Points, in no order, along strands that fork, close into loops and pass close to each other.
Points whose rows are less than 115 apart are linked; no others are.
k576: [ -4 -33  23  32  23 -68   5  21   2  20 -24   1  24 -31  -6  -7 -49 -12
 -39  18  11 -21  12 -15 -43]
k866: [  5  -6  24  -7 -13  15 -12  33 -21 -30 -18  48  -1 -17  12   5  17   2
   9 -44 -28  14 -31  23  17]
k408: [-23  31  -7 -42  12  22  14 -18 -35  11  14 -18  22   2 -24 -14  -8   3
   3  35  43 -19  38  -7 -29]
k612: [-21  22  16 -27  31 -39  44  36 -44  13 -20 -16   5 -28 -32  16  21  22
 -32 -31   3 -24 -30   6  17]
k573: [-44  -4   6  26  39  -9  13  24 -37   4 -38  23  16  14  -8 -27  19  17
 -18  30 -17  -8 -18  27 -55]
k492: [ 20  -9  -9 -28  34   9  58   1 -20  -3 -32 -24 -14   1  59 -21   1  10
  18  -9  16  23  17 -40 -23]
k388: [ 14  -5 -39  -1 -39 -19 -17 -16  28   6  33   1 -14  25  16 -23  48  44
  -8   0  -6 -28  21  -8 -59]
k114: [ 19  -6  -3  16 -13  42 -13 -27 -50 -14  -1   3   9  18   2  45  13  26
   9 -29 -12  58  18 -11  30]
k806: [-21 -30  -7  54 -51 -49 -10  -5  31   4  -6 -10  21  -4 -13 -18   3  23
  -9  24  -9   6  27 -14 -42]
k262: [  8  11  15  -2  12 -32 -10  34 -12  32 -31 -18  36 -54 -74   1 -27  33
 -17  23  27  -4  33  -1  -8]
k297: [ 21   7 -25 -18  15  58 -12 -11 -12  20   8 -30  15  -8 -32  -8  -7  -8
  22  25  25   9  33  -6   7]
k87: [ -3   5  27   7  28  36   0 -58   9   4 -45  -3  -3   4  36  -2 -17 -27
   9  -4   2  33 -36 -12  21]
k503: [ 11 -25 -18  34 -62 -39 -42 -27  53 -11  30 -21  17  13  14 -19  41  32
  -8   3   7   5 -17  -9 -33]
k704: [  9 -27  -9  21  15  16  11  12  -2 -34 -10 -15   6  21   9  38  -6 -37
  16  12  -5  19  -6 -16   0]
k306: [ 35 -15 -17 -15   7  26 -17  16 -20   7  38  12 -13  -5 -15  55   0  -9
  -2 -26 -23  42   5   0  42]
k270: [-16  22   1 -45  20  -2  34  -3 -22  29  49  24   9  16  40 -11  15  24
  -3  -3 -22 -21   5   2 -11]
k914: [ -3 -44 -31  11   7   3 -16   7  15 -24  -1 -27 -40  -1   6  47   1 -53
  -9 -12   9  -3  -1   8 -18]
k442: [ 30  32  48 -21 -23   6 -25 -13  30  -4   1   7   6  36 -26  14  12 -30
  -6   7   1  14  22 -15 -26]
k938: [ 11 -15 -27  33  39  44 -17  23   1 -16 -36  10 -47  18 -16 -15   1 -16
   7   8  -8 -12 -20  43  20]
k62: [ 29  -2 -17  26  51  36  35  38 -17 -38 -36  16 -37  42   2 -28  -6   6
  23  21 -10   0 -20   6  31]
k446: [ 34  -3  19  13 -23 -34   2  -2  31   1 -22  14  19  -2  52  -3 -25  26
  -5 -37 -16   9 -11 -10  49]
k117: [  6 -14  12 -12 -40 -16 -31 -18   0 -11  11 -14 -25   9  27  38  26   8
 -16 -54  28  14  -9   8  -6]
k487: [  8  -2   5 -16  24 -30 -26  29  16  33   7   4  26 -23 -54 -13 -41  -7
 -29  23   3 -10  34 -13 -35]
k890: [ 14   2  -1  -3  25  29  37  23 -23 -46 -13   5  -5  -9  -7 -27 -26   7
  26  12  12 -19   1 -13  61]
k213: [-25  45 -23 -40 -26  -2  -1   1  16 -14  37  -9  27  13 -17   3  10 -10
  11  46  23 -21  11  -1 -40]
k317: [ 30 -21 -21  -4 -51  12 -69  23  17 -37   6   3 -11 -16  14   3  27   9
  -2 -44  15  13  16   3 -13]
k209: [ -3  11  12  13  26 -27  27   2 -11  54 -31 -25  32 -39 -31  -7 -36  28
 -14  15  -5   9   6 -13  30]
k785: [ -2 -39  -6  49  10  26 -23   2 -18   0 -30   5  11   4 -18   4  -1  25
  -5 -28 -37  47  29   4   4]
k26: [ -4  61  42 -21  13 -22  49  25 -51   2 -26  23  18  -3 -37  -6  43  40
 -14 -21  -9 -11 -13  -5  29]
k795: [ 12 -19   6   7  29 -27  40  37   2 -24 -18   5  20 -20   8 -27 -52  -3
  -1  17   4 -25 -27   1  50]
k30: [-15 -21  -9  38  53 -21  26  37  -5  28 -10   1  -5  35 -24 -10 -10  -8
 -14  46 -43   5 -32  18 -22]
k532: [ -3   5  31 -30  14   4  48  -2 -19  19 -32 -14  40 -35  41 -43 -11  10
  17  14  26  18  17 -43 -23]
k225: [-23  41  -7 -40  20  21   0 -29 -34  12  16 -16 -12   3 -18  53  30 -13
 -11 -20  26 -11 -16   7  17]
k393: [-17 -23  23  23 -56 -20 -27 -37  25 -19   5   3 -13 -15  -2  10 -27 -59
  -2 -35  -2  -1 -25  16  19]
k299: [-11 -19 -28  -2 -39   1  -3  21  24 -39  22 -17 -52   0 -20  31  19 -13
  28   8  18 -10  43   6 -28]
k526: [-32  -8 -18   9 -13  26 -14 -23  28  29  -5 -20  -5 -47   9 -36  -8  -7
  29  43  12 -10 -12  16  10]
k948: [  0  13  -4 -38 -12 -28 -14  19  17  24  57  40  27  -5   3 -20  -9  26
 -20 -21 -45 -12  -7   4  -2]
k440: [ 31   1  -3 -28  20  25  -8  16 -16  -6   5  19 -25 -13  26  24   9 -18
  -1 -35  -7   4 -38  10  36]
k881: [-20 -15 -21  48 -34 -20 -18  10  14 -15 -29 -11  25 -33 -30 -21 -16  34
  16  38  11   1  33  17  -5]
k339: [-14  25  21   1  -8  -8  30  -6  16  41 -23  10 -53 -27   6  -7   1  -7
  14 -18 -15 -18 -18  44  38]
k944: [ 24 -14  11  18 -49   8 -38  41  34 -26 -17  28   1 -27  11  -2  24   2
  25 -24 -29  24  -9  13   8]
k439: [  4  -6   0  20  47  11 -27  16  30  11 -15  27 -41   8 -29 -34 -10 -33
 -28  12 -14 -44 -21  36 -10]
k903: [-34 -29  -6  34  -2 -51  -3  -8  10   1   5   3  23   0  -3   7 -20  -6
 -31  -2 -19 -22   0  -3 -40]
k202: [ 15  -7   3  23  24  14  29   7 -30 -40  13  -2  29  23 -34  45 -18 -31
  15  10 -14  28  -2 -44  47]
k129: [ 22  65   4 -17  36  38  -7 -28 -37  -8 -13   0  -6  31  -9  27  26  20
  -7 -10  18 -13  -6  -7  44]
k681: [ -6  11  17 -28  -2 -21  21  31  24  32  -4   8 -40 -20  21   6  25 -31
 -10 -20 -13 -28 -22  16 -27]
k692: [-32 -31  17  43 -46  -7 -42 -48  16 -45 -14 -17  11   9   3  -4 -14 -13
   2  -1  34   9  -6  13   7]
k769: [ 32  56  26  -5  44  16   3  10 -31 -16 -36  31  21  38 -26   0  26  18
 -18  -9 -17   0 -18 -18  24]
k891: [  2 -22 -68  15  17  40  -3 -14   1  -2  49   4  -2  14  32 -22 -12 -18
  23  34  -2 -11   2   0  -3]
k41: [  5  19   0 -30   6  -6  19 -37 -11  29  24 -24 -11  45  64   2  24  42
 -14 -12  22  -5  23  -1 -13]
k556: [ 10  -9   9   6   3  29  14 -56  15 -11 -14 -30 -26  25  78  -3 -12  -8
  25   7  36  38 -26 -18  22]
k997: [ 10  12  54   2  -1 -13  36 -10   1  28 -24 -33  12   7  19 -25   0  27
   1  36  27  23  52 -37 -32]
k397: [ 23  -4 -21 -26  11  13 -44  32  42  -1  33  30 -26  -7 -21 -26   4 -27
 -15  -4 -15 -46  -9  24 -18]
k721: [  3  -2 -62  10 -36   3  -8  14  18  -9  35  14 -44   7   9   0  51  20
  32  23  -7 -22  12  15 -32]
k341: [-35 -21  19  37  30  22 -20  -8 -32  12 -40  11  21 -21 -35 -26  -5  14
 -20   0  -8  12  20  16 -39]
k823: [  7   3  39 -27 -15 -10  -7  17   9   3  42  47   8 -10 -35   1 -38 -20
  -9 -32 -39   7  12 -14  20]
k307: [-24  -4 -33 -15  18  13   0   4  -6   6 -26 -28  24 -30  38  -7   6   5
  20  11  10   8 -48  10  -5]
k550: [ 11  21  51 -38  10   6   6   0  23  11  -8   0  -3  -4   6  15  10 -63
 -11 -15   7  -8 -17 -16 -28]
k177: [-25   7   5  -1 -36 -11 -13 -39  31  39   5  -7  -6 -33  20 -25  -5  22
   0  -6   8 -22  -8  23  20]
k514: [-12 -13  32  -2 -22 -21   1   3  -5 -15  -7  25  -8 -27 -42  11 -40 -65
 -10 -55 -19  -8 -21  16  16]
k432: [-48  24  22  -5 -15   1  20 -27   3 -28  12   1  27  29  12   5  11 -33
  20  57  13   2  -1  -5 -32]
k167: [ -9 -13 -20   9 -55 -28 -17 -34  21   0  73   3 -43  26  -6  31 -13  -5
  -1  -2   0   9  14  -1  12]
k316: [-30  38  16 -42 -36   1 -21 -54 -12  17  43   6 -15  13  10  32  29   6
 -11 -30  15  -4 -12  23  -5]
k780: [ -7  -1 -13   3 -32 -46  -1  45   6  -4 -24 -18  11 -49 -52  13 -17  36
   3  -7   1  -6  25  21  23]
k298: [ 19  21  27   0 -12  12  -5  15 -11 -34 -14   3 -12  39 -52  48  31 -13
   4  -4  -4  21  48 -14 -22]
k549: [-47  -2 -18 -28  37  11  21   8 -51  -6  -8 -21  21 -16   2  16   6  -1
 -13 -19  11 -17 -39  14  -1]
k10: [ 29  -8 -14 -13   2 -33  -9  45  22 -29   1  13  49 -15  31  -4 -26   0
   4 -11 -13 -19 -27  -8  26]
k361: [ 20  26  49 -12 -18  -1  18 -26  22  37  16 -27   9  50 -10   2  14  -2
   0  29  13  44  43 -29 -19]
k124: [-12 -29 -56  22  15  16  26  -9  -5  -5  25  18 -33  10  40 -60   4  18
   8  29  -6 -58   5  -2 -28]
k951: [ 27  -2 -51 -27  -7  38 -34  10  14  -2  55   3  24  -4 -14 -13 -22 -20
  32  25   0   5  18 -12  10]
k244: [ -3  -1   5  28  47   6  46 -10 -36  24 -10 -20  24 -13 -26  22 -13  11
  -6   7 -16  37 -10 -30  52]
k467: [  8   1   0  25 -42 -19 -17 -53  43  18  26  -1 -40  24  34  -1  -4  12
   6   1   3 -13  -9  18  33]
k135: [ 12 -17 -26   0  13  20   9 -34 -22   6  15 -19 -18  40  81  -6   2  19
  13 -17  15  27   4 -16 -17]

How many points has the smallest loop of links through each point below? Write none if it is on no loop.
k244 => 13
k576 => 7
k612 => 6

A tip is a point with one link. Name the tips that can be reached along the links from each point below, in the order of the rows.
k681 => k87, k30, k692, k167, k298
k62 => k446, k397
k213 => k432, k124
